Points, in no order, along strands that fork, close into loops and pass close to each other.
Two points are linked if the straight distance between their rows is under 43.9.
k_832: [-13  16  15  -7   1   3   9  -7   6  16  -1 -10  21  -6  -5   9  -2  -8
   3  15   1   3]
k_868: [ -7  -3   5   2   1 -27 -10   9  -3   9  -4   5   5 -21  -2 -14  16   4
  17   8  13   9]
k_893: [  1 -12   0 -13   2  19  13   1   4  -2  18  -9  12   5 -14   1 -11  -2
 -12  -3   9  19]
k_207: [  1   7   5 -25   9 -12  11  10  16  21  -8  10  -5  -4  13  -3   5 -26
  12  12   5   4]
k_984: [  5 -15  -9   6 -10  -7   1   2  -8   3   5   2  15   3 -12  -1  10  11
   2  -4 -13 -17]
k_871: [ 12  -2   9  -3   3 -14   6   4  -9 -17   8  11  -3   2 -13 -23  15  13
  -5   1   3 -21]
k_565: [  9  -2  11 -15   5  17  21  -3 -11   1   0   1  12   7  -5  -3  -1   5
   1  -7 -15 -32]
k_243: [-20  -2   0  -7   9  -1   7  -8  -1   8   6 -16  -1  -8  21 -12   4   7
   2   1   5  32]
k_418: [-29   1  20  -5   2   0  -1 -14  -1  24   5 -15  15 -12  -4  -3   2   7
   6   8  -1   9]
k_199: [  2  -5   4 -14  23   3   8  -2  -5  -5   2   1 -17   7  21 -12  17   2
   2 -18 -16  -9]
k_546: [ 16   4   4  -8  -7  -5 -26  -7  -2   2   6   4  -8  15 -20  14   4 -11
 -12  12   4   1]
k_865: [ -3 -14  19  10   7  -3   5  -1  -3 -10  -3   5  -8   3 -10 -15  14  12
   2  -9  -2 -23]
k_411: [  9 -22  14   6  -4   1 -13  -8  -8 -12  -7  -1   8  15 -27  14   1   8
   0   9   4 -16]
k_687: [  9 -14  -9   5 -16  -2  15  22  15 -11   2   4  11  -3 -14   2 -27 -13
   3  -2  13   9]
k_345: [  7  29   3   0 -11   3   9 -10 -13 -14   1   5   3  -3   5  10 -15 -13
 -22  13  -2  15]
k_543: [ 15 -13  -3  -9   1  -9  10   9  -7 -10  12  17  -3   3 -15 -14  17   5
 -19  10   5  -6]
k_490: [ 19   5 -10   2 -10  23  -6  11   4   5   6   6  -7   2  -7 -12   4  -3
 -11   0   0 -23]
k_170: [  1 -15  10  -4  -3   1  23   8   7  -6  -5  -7  17  -5  -7  -7 -16   5
  19   3  17  -6]
k_176: [  5 -18  -9  -2   8   7 -14   0  -7  -6  -7   6  -3   7  -1  13  20  14
 -11  34  19   3]
k_696: [ -8   7  -2  12  -4  37   6  -7  -3  -8   3  -7   8  -2   3  16 -19   9
 -24  12   3  14]
k_139: [ -3  17   8 -11  24  -2  11  -4  -7  -5   1  10  -1   6   7  -5  16   2
  -7  -3  -9 -10]
k_108: [-14  -1  16  -7  12 -32  -6  -4  -8   8  -9   4   2  -3   6 -13  20   1
  10   2 -14 -13]
k_756: [-14   4  17  10   5 -11   7 -13  -5 -12  -3 -14   6   0   3   2 -10   8
  12 -17 -10   3]
k_31: [ 21  -7 -11   1  -4  21 -10   4   3  -4   3   4 -22  14  -1  -4   3  -7
 -20  -3   3  -2]
k_41: [  7   7  -4  -5 -16   3  25  -4  -3  -3  10  -7   4   0   3   1 -23 -11
 -19   3  -5  20]
k_34: [ -1 -20  -2 -16  27  -5  -5  -8 -14   2  -2   8 -16  14   1  20  25   9
  -3  -1  -5   1]
k_344: [  3  14   7   4   3  -1   4  -7 -16  -8   9  13   4   4 -24  21  -8   7
 -20  -1 -13 -19]
k_917: [  7  -8 -10 -26  -5  16   6  -5  -5  25  10  -9  12   5   1   5   6   0
  -1   4  -8  -4]
k_718: [ -8  15   9  17  11  18 -16  -6   9  -6 -10  -1 -11   4  -1  10   2  -6
 -16   8  13  12]
k_899: [ -2   2   3  10  -4 -10   0   1   9  -8 -16  -3 -16   1  17   4 -22 -12
  15 -13   3  15]
k_236: [  5  -8   5 -17   3  -3   1   9  22  19  -8   8 -10   3   5   5  -9 -19
  21  -2  12   2]
k_830: [  4   8  -8  -2  -6 -14 -21  -5 -10 -13  24  -4   2  -4 -11 -10   1  17
  -1   1   8  11]
k_937: [-14   6  -1   4   7  -1   8 -11  -2  -8   7 -16   3   2  11   3 -11   7
  -1 -13  -6  24]
k_402: [-19  10  19  19   0  -5  -4 -22 -16 -12  -6  -6  -9  -4  12   1  -8  15
  -4  -8 -16  -2]
k_987: [  1   2   1 -20   6  11   4  -4   3  24  -9  -2   9   8   6   5  13 -10
   5   7  -8 -14]
k_918: [ -1 -16   7  -2  -2  -9  14   7   5  -5  -7  -5  -5  -4   8 -15  -7  10
  24  -9   7 -11]
k_860: [ -3   6  -5  21   1  27   3   0  -9 -15  -5   5   6  -3  -2  11  -7   9
 -17   1  -2  -7]
k_585: [ -5  -1 -10  10 -15   1  15  15  20   9  18   1   1 -14 -15 -10  -5 -10
 -12  -1   4  13]
k_609: [ -3  12   2  15 -12 -17  -4  -2   5  -3  -7  -5   3  -1  -2  11 -15 -15
   1   3   0  17]
k_223: [  2 -16 -30   9 -10  10 -15  -1 -10  -7   7 -14  11   3  11   3   5  27
   4   2  -5   1]
k_564: [ -9  10   6 -11  16  -4 -22  -5   1  18  11   3  -8   0 -10  -4  12  -6
   1 -17  -9   1]
k_502: [  8 -22  13   5 -10   6 -13  -7  -2  -2   4  -7  -4  14 -28   5  -5   2
   5 -13   1  -9]
k_549: [ -4   3 -25  14 -10   0 -15   4   2   0   4 -14   0  -6  15  -4  -3  13
  12 -11  -7   4]
k_414: [-15  14   4  23   2 -14  -8 -14  -9 -12 -17   0  -6   1  22  10   1   4
  -8   2 -15   9]
k_557: [ -8  12  16   1  20   9  -3  -8  -8 -13  -8  -3  15   1   3  -2  10  18
  10   8   9 -15]
k_353: [ 18 -31  -4   1   9  11  -1  -3 -11 -26 -10  -3 -14  17  14   6   9  14
   3  -6  -3  -9]
k_284: [ -9   4 -25  14 -16  -8  -1  12  16  15  -5  -4   1 -13  23   0  -8   1
  14   4  -7  -1]
k_168: [  4  22   7   9  -5  -1  10   0  -6 -12   5  10  -3  -5 -15  -1 -17 -12
 -12 -24  -6  -2]
k_435: [-11  12  -2   6  -1 -11 -12   0   2  12  -8   3 -10  -5  15  -4  -9  -9
  10 -15 -28 -18]
k_484: [  1   2  23  -6   0  18  15 -17 -21  -6   3   1  -7   4  -7   3  -9  12
  -8 -11 -14 -27]
k_442: [  2  15 -17   5   0  15  -4  10   7   6   0   2  13  -4   5  -1  10   0
   1   5  -1 -15]
k_386: [  6   8  -3 -27   8   1  -2   1   6  19  -4   2  -7   4  17  -1  15 -20
  -1  14   1   8]
k_289: [ -7   2  22  14  13   9  -1  -2  -1 -14 -14  -1  -2  -3   2 -19  10  14
   6   1   9 -23]
k_837: [ 10 -25 -30   0  -2   2  -6   5 -12  -6   3   2  15  10   0  17  12  14
   0  -3 -16  -7]
k_338: [ -5   8  -9  15  -9  -3   8  14  15   5 -13   4   9 -13  11  -5  -2   0
  10   7  -2 -14]
k_876: [  7 -22   5 -19  -8  10  14   7   0   6   9  -8  14  -4 -16 -10  -8   3
   7   3  16   4]
k_683: [  8  20   5 -21   5   2 -27  -9  -3  14  11  -3  -5   8  -8   4   2 -10
   3  -2  -2  -5]
k_977: [  6   9 -21  13 -16  10 -16   9   9  -1   1  -7   2  -5  -1   6 -20  -3
  10 -12   2  -1]
k_404: [  1   7  16  11  -9  16  10   2  -5  -7  -3   3   3  -9 -19  -3 -21  -5
   0 -20   0 -19]
k_59: [-18  20  11   8  10  -5  -8  -3   7  -5  -8 -11   8 -11  12  -4   1   1
   9  15  15  14]
k_98: [  2 -12  -7   9   2   7 -12   0   7  -3  -1  -6 -14  10   0  -1   4  -2
  -4 -11   4  14]
k_432: [  8  -9  -7 -18   6  -4  -1   4   2   7   5  -2 -17   6  11 -11   7  -4
  12 -21 -12  -7]
k_379: [  7  -5 -18  -6   3  -9  -6  20  14  18   0  12 -12  -1   2  -7  11 -13
  12 -17  -5 -13]
k_486: [ -6  -8 -12  21 -10  -8   7  14   8  -6  -4   1  14 -12  -2 -14   8  13
  10   6   9  -8]
k_804: [ -2 -18 -15  13 -14 -24  -1  14   1  11  -5   8  15  -8 -12  -4  15   4
  12  -4  -6 -10]
k_422: [  8 -16   3   4 -13  -5 -20   5   6   5  -1  -2   9   4 -32   9  -6 -11
  15  -8  10  -4]
k_911: [ -5 -18  -7   1   1  11   0  -5  -9  -6  -6  -7  15   5   6  10  10  22
  -5  29  11   4]
k_694: [ -6   7  -5 -10  24  17  10   4   9   6   6   1  -3   0   8  -8  17  -4
 -12   1  11  19]
k_49: [ -2  -3  -3   5  -3  -2   8  -6  -6  -9  -1  -3   3   5   8   2   5  10
 -12  19   0   6]
k_853: [  8  17   5   5   7  -2 -19 -10  -1 -10  -6   6 -16  13  -4  14   4 -11
 -15  10   6   9]
k_799: [ -7   2  -7  19 -17  11   5   1  12   4  15  -7  -5  -3 -12   0 -13  -3
 -20 -12  -6  17]
k_17: [  3  23  -3  -7   3  -3 -27  -6   0  -3  13  -9   1  -3  -3  -1  -3   0
   7   0  12  13]
k_392: [ 17   8 -12  -5 -16   0  18  14   7  -6   5   9   8  -8  -5   6 -38 -12
   6 -15   1  -5]
k_743: [ 13  -9 -17 -29  -4  12   5   1  -4  17  17  -2   7   3  -1   6  10  -7
 -14  15   0  18]
k_505: [-23   7   6   1  10  -9   1  -4   8   5 -13 -11   0  -9  29 -10   3  -2
   8  17   3  13]
k_732: [  1 -13   8  15  -3  -2  -1  -5   3 -11  -7 -10 -26  10   8  -6  -9  -6
  -1 -16   2  18]
k_43: [  1  -6  -6  -6   2 -11 -13  20  15  20   4  12 -18 -13  -1 -22  11  -7
  11  -3   9  -3]
k_614: [ 12  -6  -1 -17  -6   8   0   5   3  10  -3   2   5   0   0   0  16 -14
  -3  29  14  13]
k_363: [  4  27   3   7 -14   3  11   2  -7 -11  -5  11  -2 -14   1  -4 -15 -16
 -11  -2   3   0]
k_319: [ 16 -18   1   1  -4  -2  -1  -5 -14 -18 -19  -5 -15  15  22  -7   5   6
  11  -2  -7 -13]
k_277: [  5  -4   5  13   1  -3  -8  -8 -11 -12  -8   9   5  12 -20  25  -1   5
  -8   1 -10 -17]
k_539: [ -5  -4  -8   0  -5 -11   8   3   2   9  15   7   9  -4 -17   2  11  -3
 -18   5  -3  17]
k_348: [-12   8  -2   7   7 -13   7  -7  -1   5 -16  -1  -3   8  22   9   4 -13
  -8   1 -20  10]
k_78: [  5 -11  -4 -11  -1 -22  16   2 -17   4  14  12  14  -8 -14  -2  16   7
 -14  10   0  12]
k_185: [ 12  15  -3  -5 -14 -14  13   6   9   1  -2  17  -7  -4  11   7 -35 -10
  18 -16  -4  -4]
k_639: [-5 19 10 -4 14  5 -6 -4  2  0 -8 -1 16 -3 -1  6 14 -3  3 23 12 -1]
k_711: [ 10 -16   2  -8  26  15   0  -7  -7 -17  -7   3 -26  21   9  10  15   6
  -7   0   4  -4]
k_103: [ -8  18   7  -7  23  18  -5  -4   7   0   1  -7 -11   5   9  -1   1 -10
  -9  -5  10  18]
k_83: [  6 -14   9  10 -16  17   5  -1  -1   2   0  -9   4   3 -21   3 -18   1
   6 -22  -8 -20]
k_526: [ -6   3   7  14   3  16  14  -8  -6  -7 -15   3  -4   3  11   4   2   3
 -17  10  -2  -5]
k_829: [-10  -2  -1   6  -5  16   4  -9   7  -3  18 -11   3   1  -9   8 -10   7
 -24   8   8  28]
k_154: [  3  11  12 -15   4   2   6 -17 -19  -1  12   1   3   9 -10  13  -6  13
 -15  11 -12 -20]
k_636: [ -4  12  18 -20  12 -22   7 -10  -7   7  -2   3   2   5   5 -10  11  -7
   0   6  -8  -3]
k_944: [ -1  13   2   5 -13 -25  -3   5  11  13  -3  11  -5  -8   2   4 -25  -9
  19 -14 -13 -17]
k_77: [-13   2  -6   3   9  -2   4   0   5  15 -10   1  -6   3  22   1   6 -10
  -3 -12 -29  -8]
k_618: [-16   5   7  -2  13 -21   0   6   1   5   2   6   3 -15   4 -24  14   9
  11  -6  -2  -9]
k_157: [ -1   0 -15   0  -6   4  23   2   4  -6   8 -13   2  -3  13  -1 -21  -2
  -1 -13  -1  22]
k_525: [  2 -10  -7   2  -8 -19  -9  20  10   6   1  11  -6 -22  -1 -16  11  -2
  15  12  24  14]
k_107: [  0   9  -5  11 -12 -17 -11   5   0 -16  15  -1  14 -11 -15  -7  -1   6
  -6  14  14  15]
k_921: [  0 -15   0  -6   2  -1  -7   8  19   8  -7   2 -12  -3  10  -3 -14   5
  37 -13  17  -1]
k_594: [  5   0 -10  15 -12   6  -8   4   6  -7 -12  -4 -12   0   6  11 -29  -9
  18 -27   1   5]
k_94: [ -6   8  -1   5 -18 -23   0   2   4  -4   9  -9  14 -13  -5  -4 -17   4
  13   8   9  10]
k_5: [ -5  -8   2 -15  23  -1 -14  -5  -6  24   0  12  -9   4  -9   9  26  -3
  -5  -8  -7   5]
k_161: [ 17 -11  -6  -3  -7  13  -9   5   3   0 -10   6  -2  11  -1   5  19  -9
 -10  31  10  -5]

A piece is all that can be reached along the links. How many separate loops has the piece of each point below (a circle has one, a figure eight two, a Y none), and how many tips (points with one link)?
k_392 | loops 2, tips 4
k_977 | loops 2, tips 2
k_525 | loops 1, tips 0

A fork is a point with three links, a tip a point with one. Leave the first point through the second and follow the links. Name the first fork or tip that comes.
k_585, k_539 | k_639
k_687, k_392 | k_937
k_639, k_557 | k_829
k_829, k_893 | k_386
k_937, k_157 | k_502

How many points has the smallest loop of links through each point below? Write - if it is on no loop.
k_893 | 17
k_743 | 5
k_837 | 8
k_379 | 10

Name the points in between on the shortest way along the links from the first point to the second, in order.
k_59, k_161 | k_639 > k_557 > k_289 > k_865 > k_871 > k_543 > k_78 > k_539 > k_585 > k_799 > k_829 > k_696 > k_860 > k_526 > k_49 > k_911 > k_176
k_386, k_799 | k_207 > k_236 > k_921 > k_918 > k_170 > k_876 > k_893 > k_829
k_564, k_977 | k_683 > k_17 > k_830 > k_107 > k_94 > k_609 > k_899 > k_594
k_277, k_77 | k_411 > k_502 > k_83 > k_404 > k_168 > k_363 > k_345 > k_41 > k_157 > k_937 > k_756 > k_402 > k_414 > k_348
k_353, k_442 | k_711 > k_34 > k_5 > k_564 > k_683 > k_17 > k_830 > k_107 > k_94 > k_609 > k_899 > k_732 > k_98 > k_31 > k_490
